A landscape with many valleys, sampled at points; each row gives a point and its height.
A ball rolls from a point to whichever of its 2 nearest points has the largest drop for the distance, and stops where none of them is lower. Distance is the straight distance between rows; heights are no part of it.
<531> h=30.5:  13   3 -16  13   8  16   8 -11  11  -6   4 -12  -5  -5   4 -13   7  29 -26  -8
<182> h=34.6:  -3   5   4 -12  22 -10   8 -29  -7 -12  -9  -8  23  13 -21  13  -4   0 -14   3
<509> h=11.3:   3  -8   7   5  -3  23 -22  23  -6   8  21  22  -4  21  13  21  -3 -20   3 -22
<490> h=48.8:  11 -14  -4   0 -30  -6 -32   8 -17 -12  -9 -10 -20   0  -1 -10  20 -29   9 -29
<18> h=38.1:  14 -21 -17 -18  14 -29 -16 -19   2 -31  -1  -2  20 -13  -2   9   9  38  -7  17
<797> h=17.6: -39  16  30 -24  35 -17  14 -15 -18  20 -21  -1  13  23 -13  22 -10 -20   8  22
<887> h=45.7:   4  -3  14  14 -23  12  27  38  29  33 -11   1 -17 -11  18 -29  -9 -11  16  21
<922> h=25.3:   7 -23  -7  -4 -18  -4 -17   2  31 -15  -5 -11   1 -10  27 -20  14  31  11  17
<615> h=50.1:   8 -12   3 -15 -26  15   0   8   3  -4  12  -9   4  27  -9 -20  -1  10 -35 -24
<966> h=35.7:  -6   1  -3  -3   1 -13  21 -17   4   9  -8   1  13 -13 -13  18 -15  18   5  -2
<554> h=62.6: -13  15  20 -20  -9 -14  -6  -4   8  21 -12  18  15  20 -10  34  -7 -27  21  16
<632> h=13.1:  -5 -14  -4   9 -10   9 -22  30  -4 -10  18   0 -33 -21  27  -6   4   5   6 -23
<907> h=13.3:  -7   0   3  28  -4  16   5  15   7   2   4  -2 -25   3  19 -21  10 -11   0  -5
<146> h=47.0:  16 -14  10  -3  12   9 -22  -3   9 -26  15  -2  25  10  16   4  14   6 -18  23
<522> h=39.4:  -3  16   5  20 -23  -4  18  52  12  37  -6   6 -29 -32  23 -40 -17 -20  22  18
<122> h=35.8:   6  -3 -15  19   8   9   0 -10  17  -6   5   8  -9 -28   9 -19   5  50 -10   2
<401> h=19.7: -16 -18   9  16   6  10 -35  37   1 -27  19   5 -30  -6  42 -14  -2 -10   8  -1
<563> h=20.0: -11 -19  -4  12  -8 -13 -24  26  21 -11   5  10 -26 -28  29  -2  -8  11  30 -13
<631> h=38.4:  17 -14  -1 -10  21  -1 -26  -9 -41 -46  31   5  21   7 -14  20   6   1 -19   5
<850> h=56.7:   9 -10  -9   7  -7 -16 -17 -17   3 -19 -21  -9 -15 -30  12 -21  20   8  -1   8
<609> h=25.6:  -4   3   0  -8  -1  12 -10  -8 -11  15  19  19  14  15 -15  32 -21  -5  23 -21
<159> h=55.2:  23   1   1 -10 -14  -1   4 -18  17  -5 -21  -4  15   1  -1   5   5 -16  -4  12
<116> h=50.2:  16  23   3  15 -12  -8  32  12  34  19 -23   6   6 -24  22 -16  -8 -11  10  34
<858> h=18.1: -14  20   1   0  26  19  15 -22  -7  11   5   6  27  24 -15  31 -17 -10   2 -10
<578> h=45.8:   8  15   0  -1  12  -1  20 -32  22  21 -19 -23  26   7   7   3 -14  -4 -14  17
<428> h=23.4: -27   8  28 -25  49 -19  -2 -20 -26  -4  -6  -2  10  31  -6  25   7 -11 -10  25
<560> h=54.4:  13  19   3   0 -11  -1  22  -4  30  14 -34  -5  11  -2   7  -5   1 -27   8  29
<198> h=59.3:   4  13  21 -20  -9 -11   5 -13   6   1 -25   4  20   6 -21  17  -6 -29  11  10
<715> h=83.7: -13  37 -11   8  -4   7  37 -18 -13  31 -13   9  15 -18 -21  11 -27 -16  21  -5
<605> h=29.3: -11 -10  -5  -4  32 -15 -31   5 -17 -25   4  13  -6  -5  16  22  -5 -13  12  14
<1052> h=27.3:  12  18   4  10  15   9   8 -16  -5   5 -13  -3   4  13  -7  -3  10 -19 -21   1
<1107> h=32.0:  -2  -2   9 -32 -11   2 -14 -12 -21   3  29  21  48  53 -26  26 -17   1 -25 -18
<591> h=28.9:  -9  30   0 -10  22  -3  22 -31 -10  15 -26 -10  19   5 -29  18 -12 -17  -3   3
<100> h=56.1:  16   7  -8  15 -13  27  10   0  -9   6  10  -8   4  22 -19  -5  -8   4 -25 -43
<179> h=52.7:   0 -11  -7  11 -18 -13 -16  11  -1 -10 -18 -10 -26 -23   1 -19  23 -17   0 -13
<1092> h=60.8:   6  -1 -12  13 -14  27  29  -5  28  23   3 -24   7  -3  -2 -16  -8  13 -17  -7
<704> h=24.8: -10 -12   4   9  11  -8 -39  18   2 -25  12  21 -17  -4  43  10  -3 -20  14   8
<267> h=76.9:   1   2  -3   0 -25  -6  -8   4 -21  22  -6  23 -17 -23 -18  11  -8 -27  31 -27
<669> h=38.3:   4 -22 -10 -19  -7  -7 -16   5 -14 -26  12   7   1   2  -5  11  13   5  -9  -4
<75> h=37.9:  -3   6  18 -25   2  -8 -20 -31 -25  -9   1   8  24  48 -25  15   2 -20  -8  -6
<167> h=45.2:  13   8  -7  20   3   7  22  -6  27   6 -15   1  -7 -31  12 -19 -10  11   1  24
<1074> h=56.8:   7   2  -5   6  -7  24  24   7  37  19   2 -33   4  17  16 -30  12  19 -17  12
<916> h=72.7:  -9  19  -1   9  12 -35   3  -2 -20  10 -19  25 -11 -16   5  15 -18 -37  39  11
<974> h=71.6:   3  10  -4  22 -15  22  16  10 -15  38  -5  12 -16 -18  -4  -6 -16  -9  15 -16
<948> h=74.4:   0  20 -14  14 -21  13   4   2 -20  44   9  24 -10 -24 -24   4  -8 -21  39 -19
<135> h=32.8: -16  14  22 -14  13  -3 -29 -16 -27  -9   5  11  23  39 -13  33  -1 -32  21  -1
<170> h=10.9: -32   6  13 -18  36 -35  13 -21 -15  10 -22   1   6   2  -1  28 -13   8   3  29
<14> h=79.2:   4   7 -23  -2 -15 -19  -3 -11 -28  13 -11  23   5 -23 -35  18  -7 -18  22 -29
<386> h=19.2:   8   3  -3  24  18  -3  -1 -19 -11 -24  -4  14 -16 -14  16   0   8  -9 -10   6
<376> h=38.6: -15 -22   0   8 -11   9 -24  38 -12 -18  31 -15 -49 -26   0 -29  23  29  -1 -30
<752> h=24.6: -16 -11  14   6 -31 -16  -5  38  13   4 -15 -29 -48 -28  12 -51  20  -7  22  -3
<821> h=13.0: -28  17   7  -8  33   0   0 -24 -35  17   7   7  21  34 -28  40  -9  -7  11  -6
<486> h=32.7:  -5   4  11  10 -26  -5  20  50  12  19 -14 -20 -39 -26  21 -56   5 -18  28  15
<720> h=64.6:   6  10  -7  12 -20   5  35   4  14  25 -11 -15  -9 -22 -10 -19  -3   9   1 -12
<313> h=6.8: -10  11   9   3  29  -7   2 -24 -32   3  -3  12  -5  13 -19  26  -1 -19  19  -4
<1067> h=85.6:   6  19 -16   7 -11  12  37  -5   9  26 -12  -4  21  -8 -16   7 -30 -15   5  -5
<76> h=19.0:   3 -15  11 -38  30  -8 -10 -16  -6 -29  26   4  39  15  -6  23  -4  21 -22  11
<379> h=38.7:  17 -18  -7  -8 -15   9  -2  -9  16 -22  12 -19  21  15   3 -12  11  26 -24   0
<762> h=33.1:  15   9  -6 -10  -1  -9  -4 -25 -17  -6   1   1   8  13 -18   9   1 -16 -26  -4
<697> h=50.8:   1  -6   1 -14  20  -3  -9 -31   4 -19   6 -12  31  10  13   1   9   9 -13  36
<69> h=77.3:  -5  30   9   9  30  -9  34  -3   3  26 -20  23  -6  -5   4   9 -33 -12  22  27
<1098> h=68.5:   6  13  -7  23  -5  19  23  19   5  32 -11   0 -31 -26   4 -21   5  -6   9  -1
<1047> h=13.2:   0   9  -8  17  19  -3  -1 -16 -29   3  -1  15 -18 -13  -3  10   1  -9   8  -8
<499> h=30.6:  -9  -8 -13  -6  -9  -2   3  -1  -4   5   2  16   1 -16 -10  36 -17  -1  13 -17
<997> h=16.1:  -2 -21 -11   7 -23   5   5  17  29   6   0 -21  -6 -21  20 -36  24  48   7   8
<633> h=15.8:  -7  -5  11  10 -19   1  14  30  12   5  -2 -18 -46 -21   7 -34  14   5   7 -16
<394> h=23.7:  -5 -16   7   6  -2  13  -6  29  -2 -16  23 -29 -33   4   7 -42  29  36 -21 -16
<806> h=40.6:   5  -1 -13  10   8 -10   9 -21  20   0 -16   2   5 -27  15 -15   8  36   2  17
<601> h=31.9: -33  -8  18  -2  -1  17  -8  38  -5 -15  32 -24 -51  -8  -4 -46  20  39  -7 -25
<618> h=23.3: -28  36  15 -16  28 -10  27 -25  -4  25 -29  -2  21  18 -26  16 -24 -18  22  21
<92> h=18.0:   5  -6   5  14  22  18 -32  23 -11 -23  28  15  -1  16   9  21  -6 -13  -2  -9
<426> h=32.4:  19 -18 -10  -7  -7  -9 -17 -21  12 -27   3 -13  18  -4  14  -8  22  36  -5  18
<285> h=81.6: -10  12 -10  -4  -8 -12  21 -12 -17  30  -8  17  25 -21 -31  21 -16 -11  25 -18
<115> h=4.9:   3 -20  -1   6 -18  11   3  19  27   3   9 -13 -22 -10   4 -26  15  23  -2 -16
<953> h=43.7:  18 -12 -10  -4 -25  -1 -22  12 -11 -13   1  -5  -7   3 -15 -12  16   1 -15 -16
<145> h=23.1:   0  14  -6  -8   5  22   4 -17  -7  -2  14   0  29  28 -18  30 -15   0 -26 -13
<1152> h=42.8:  14  -4   1   0  25  21 -21   4 -15 -35  24   0  20  10  -3  12   9  -1 -31  13
<349> h=44.3:  12 -11 -12 -20 -16   2   3  -9  -1 -17  12  -2  34  36  -7  -6 -12  16 -29 -13
<576> h=29.1:   1  14  -6 -19 -17   9   0 -24 -17   7  12   6  37  46 -24  18 -30   2  -9 -31
<882> h=20.6:  16   7   8  20  12  23   9  -2  11  10 -12  -9 -16   7  13 -18  15 -15 -13   2
<889> h=11.8: -13  -5   9 -23  32   1  -7  -6  16 -15  16   4  24  12   9  27 -11  19  -3  19
<645> h=70.2:  -9   9   6  10  13 -40 -16   7  -6 -11 -11  27 -17  -2  19   9 -20 -16  25  21
<725> h=60.5:   4  -7 -10   9 -23  24  17   3  -5  16   4 -18 -18  12 -16 -17  13   4 -15 -29
<741> h=36.4:   0   4   3   9   2   1  11   5  38  14  -5  18   1   1  30   8 -12  -7   9  25
<188> h=14.1:   8 -21  -1   3  -8  28  -8  29  -6  -7  32 -11 -23   6   2 -15  14  21 -18 -25
<540> h=25.9:  -6  -7   9 -33   7 -15 -16  -8  -9  -9  19  14  33  32 -17  34 -15   2 -20   3
<717> h=24.7:  10  -2  -5  13  25  14   2 -24  -6 -26  -1  -9   3  -8  13  -4  15  14 -19  17
<600> h=28.1: -17   3  18 -20  32  -6 -12 -14 -22 -18  10   3  12  31 -14  45   5 -18  -3   8
<118> h=67.8: -26  10  16   2  24 -27  -5   5  -7   6 -12  28  -4  16  12  29 -28 -22  36  26
<88> h=65.3: -18   6  15 -15   1 -19  -6   7  17  -1 -13  21  10   8  15  30 -14 -18  28  26
<630> h=64.9:  18  -4 -12   3 -32  -3  12  -3  -7   6 -17 -20 -16 -10 -17 -31  15   4 -29 -24
<84> h=74.9:  -9  25   9   3  11 -20  19  -7  -7  16 -21  15   9  -8  -7  16  -7 -24  27  24
<53> h=19.1:   7  -5   2   0  -9  26 -26   4 -19  14  25   5  15  36 -15  20  -7 -11   1 -31
<1048> h=40.5:  -5 -13 -10 -16   6 -27  -1 -14   1 -15  -4  11  14 -17 -14  24  -6  21  -6  -4
<932> h=60.7:  15  -7 -17   3  -2  11  -3  -4 -27  -7  20   6  12  18 -21  -4   0  12 -41 -31
<982> h=26.0:  -9 -11   3  16 -16 -12 -18  48  25  -3   3   9 -37 -12  39  -8 -19  -6  23   5
<569> h=60.6:  22  -6 -17   8 -19  -5   9  -8   7   3 -25 -15  -3 -27   3 -35  27  13   0   8
<117> h=54.6:   2  -1 -13 -10  12 -26  11 -35   9  -7 -21 -15  17  -4  -3   4   7  19 -11  18
<329> h=33.8:  -1 -12   1 -12  23  -7 -19  -2 -28 -35  16  12  -3  -4  -8  30  10   1  -4  -3
<976> h=51.9:   8   5   3   9 -23  19  30  20  34  26  -2 -26 -11  -8  13 -38  12  -1  -1  10
<968> h=41.2:   2  10  -3   2   4   2  22  -8  33   8  -2 -11  17  -2  18   8  -6  16  -1  16
<582> h=5.0:  -5 -11   7  17   6  25  -9  34  -2  -5  25  -6 -37   1  22 -18  19   4  -6 -14
<473> h=50.6:  13 -32  -8 -11 -29   1 -25  32  -5 -25  34 -16  -8  -2  -3 -35  21  37 -23 -23
<474> h=64.4:  25  -8 -13  -4 -30  -8   9   2  -6   5 -28 -11  -8 -16 -22 -21  23 -15  -1  -2
<382> h=31.6:   2 -13   6  13 -11  -2 -10  27  35   7   0  18 -13  -2  38  -3  -7  -6  16  15
<314> h=50.4:  19  11 -12  -3  -4  -3  20 -31  23   0 -22 -24  26  -3   1 -14  12  11 -26  11
<15> h=44.2:  -7 -34 -13   1  -7  12 -32  27   3 -34  26 -11 -27 -20   4 -25  24  41 -14 -14

Call two points neighbours if one is among the 2 nearest of the other. Go from one point of each pair to the other, from neighbour to neighbour, staying as low as possible. Name the highest point that can't be avoided.
<329>, <115> | <1152>
<170>, <582> | <182>
<426>, <509> | <1048>
<313>, <889> | <1107>

Where does a ball stop that starts at each point below?
<474> | <329>
<69> | <313>
<948> | <115>
<314> | <582>
<84> | <313>
<116> | <313>
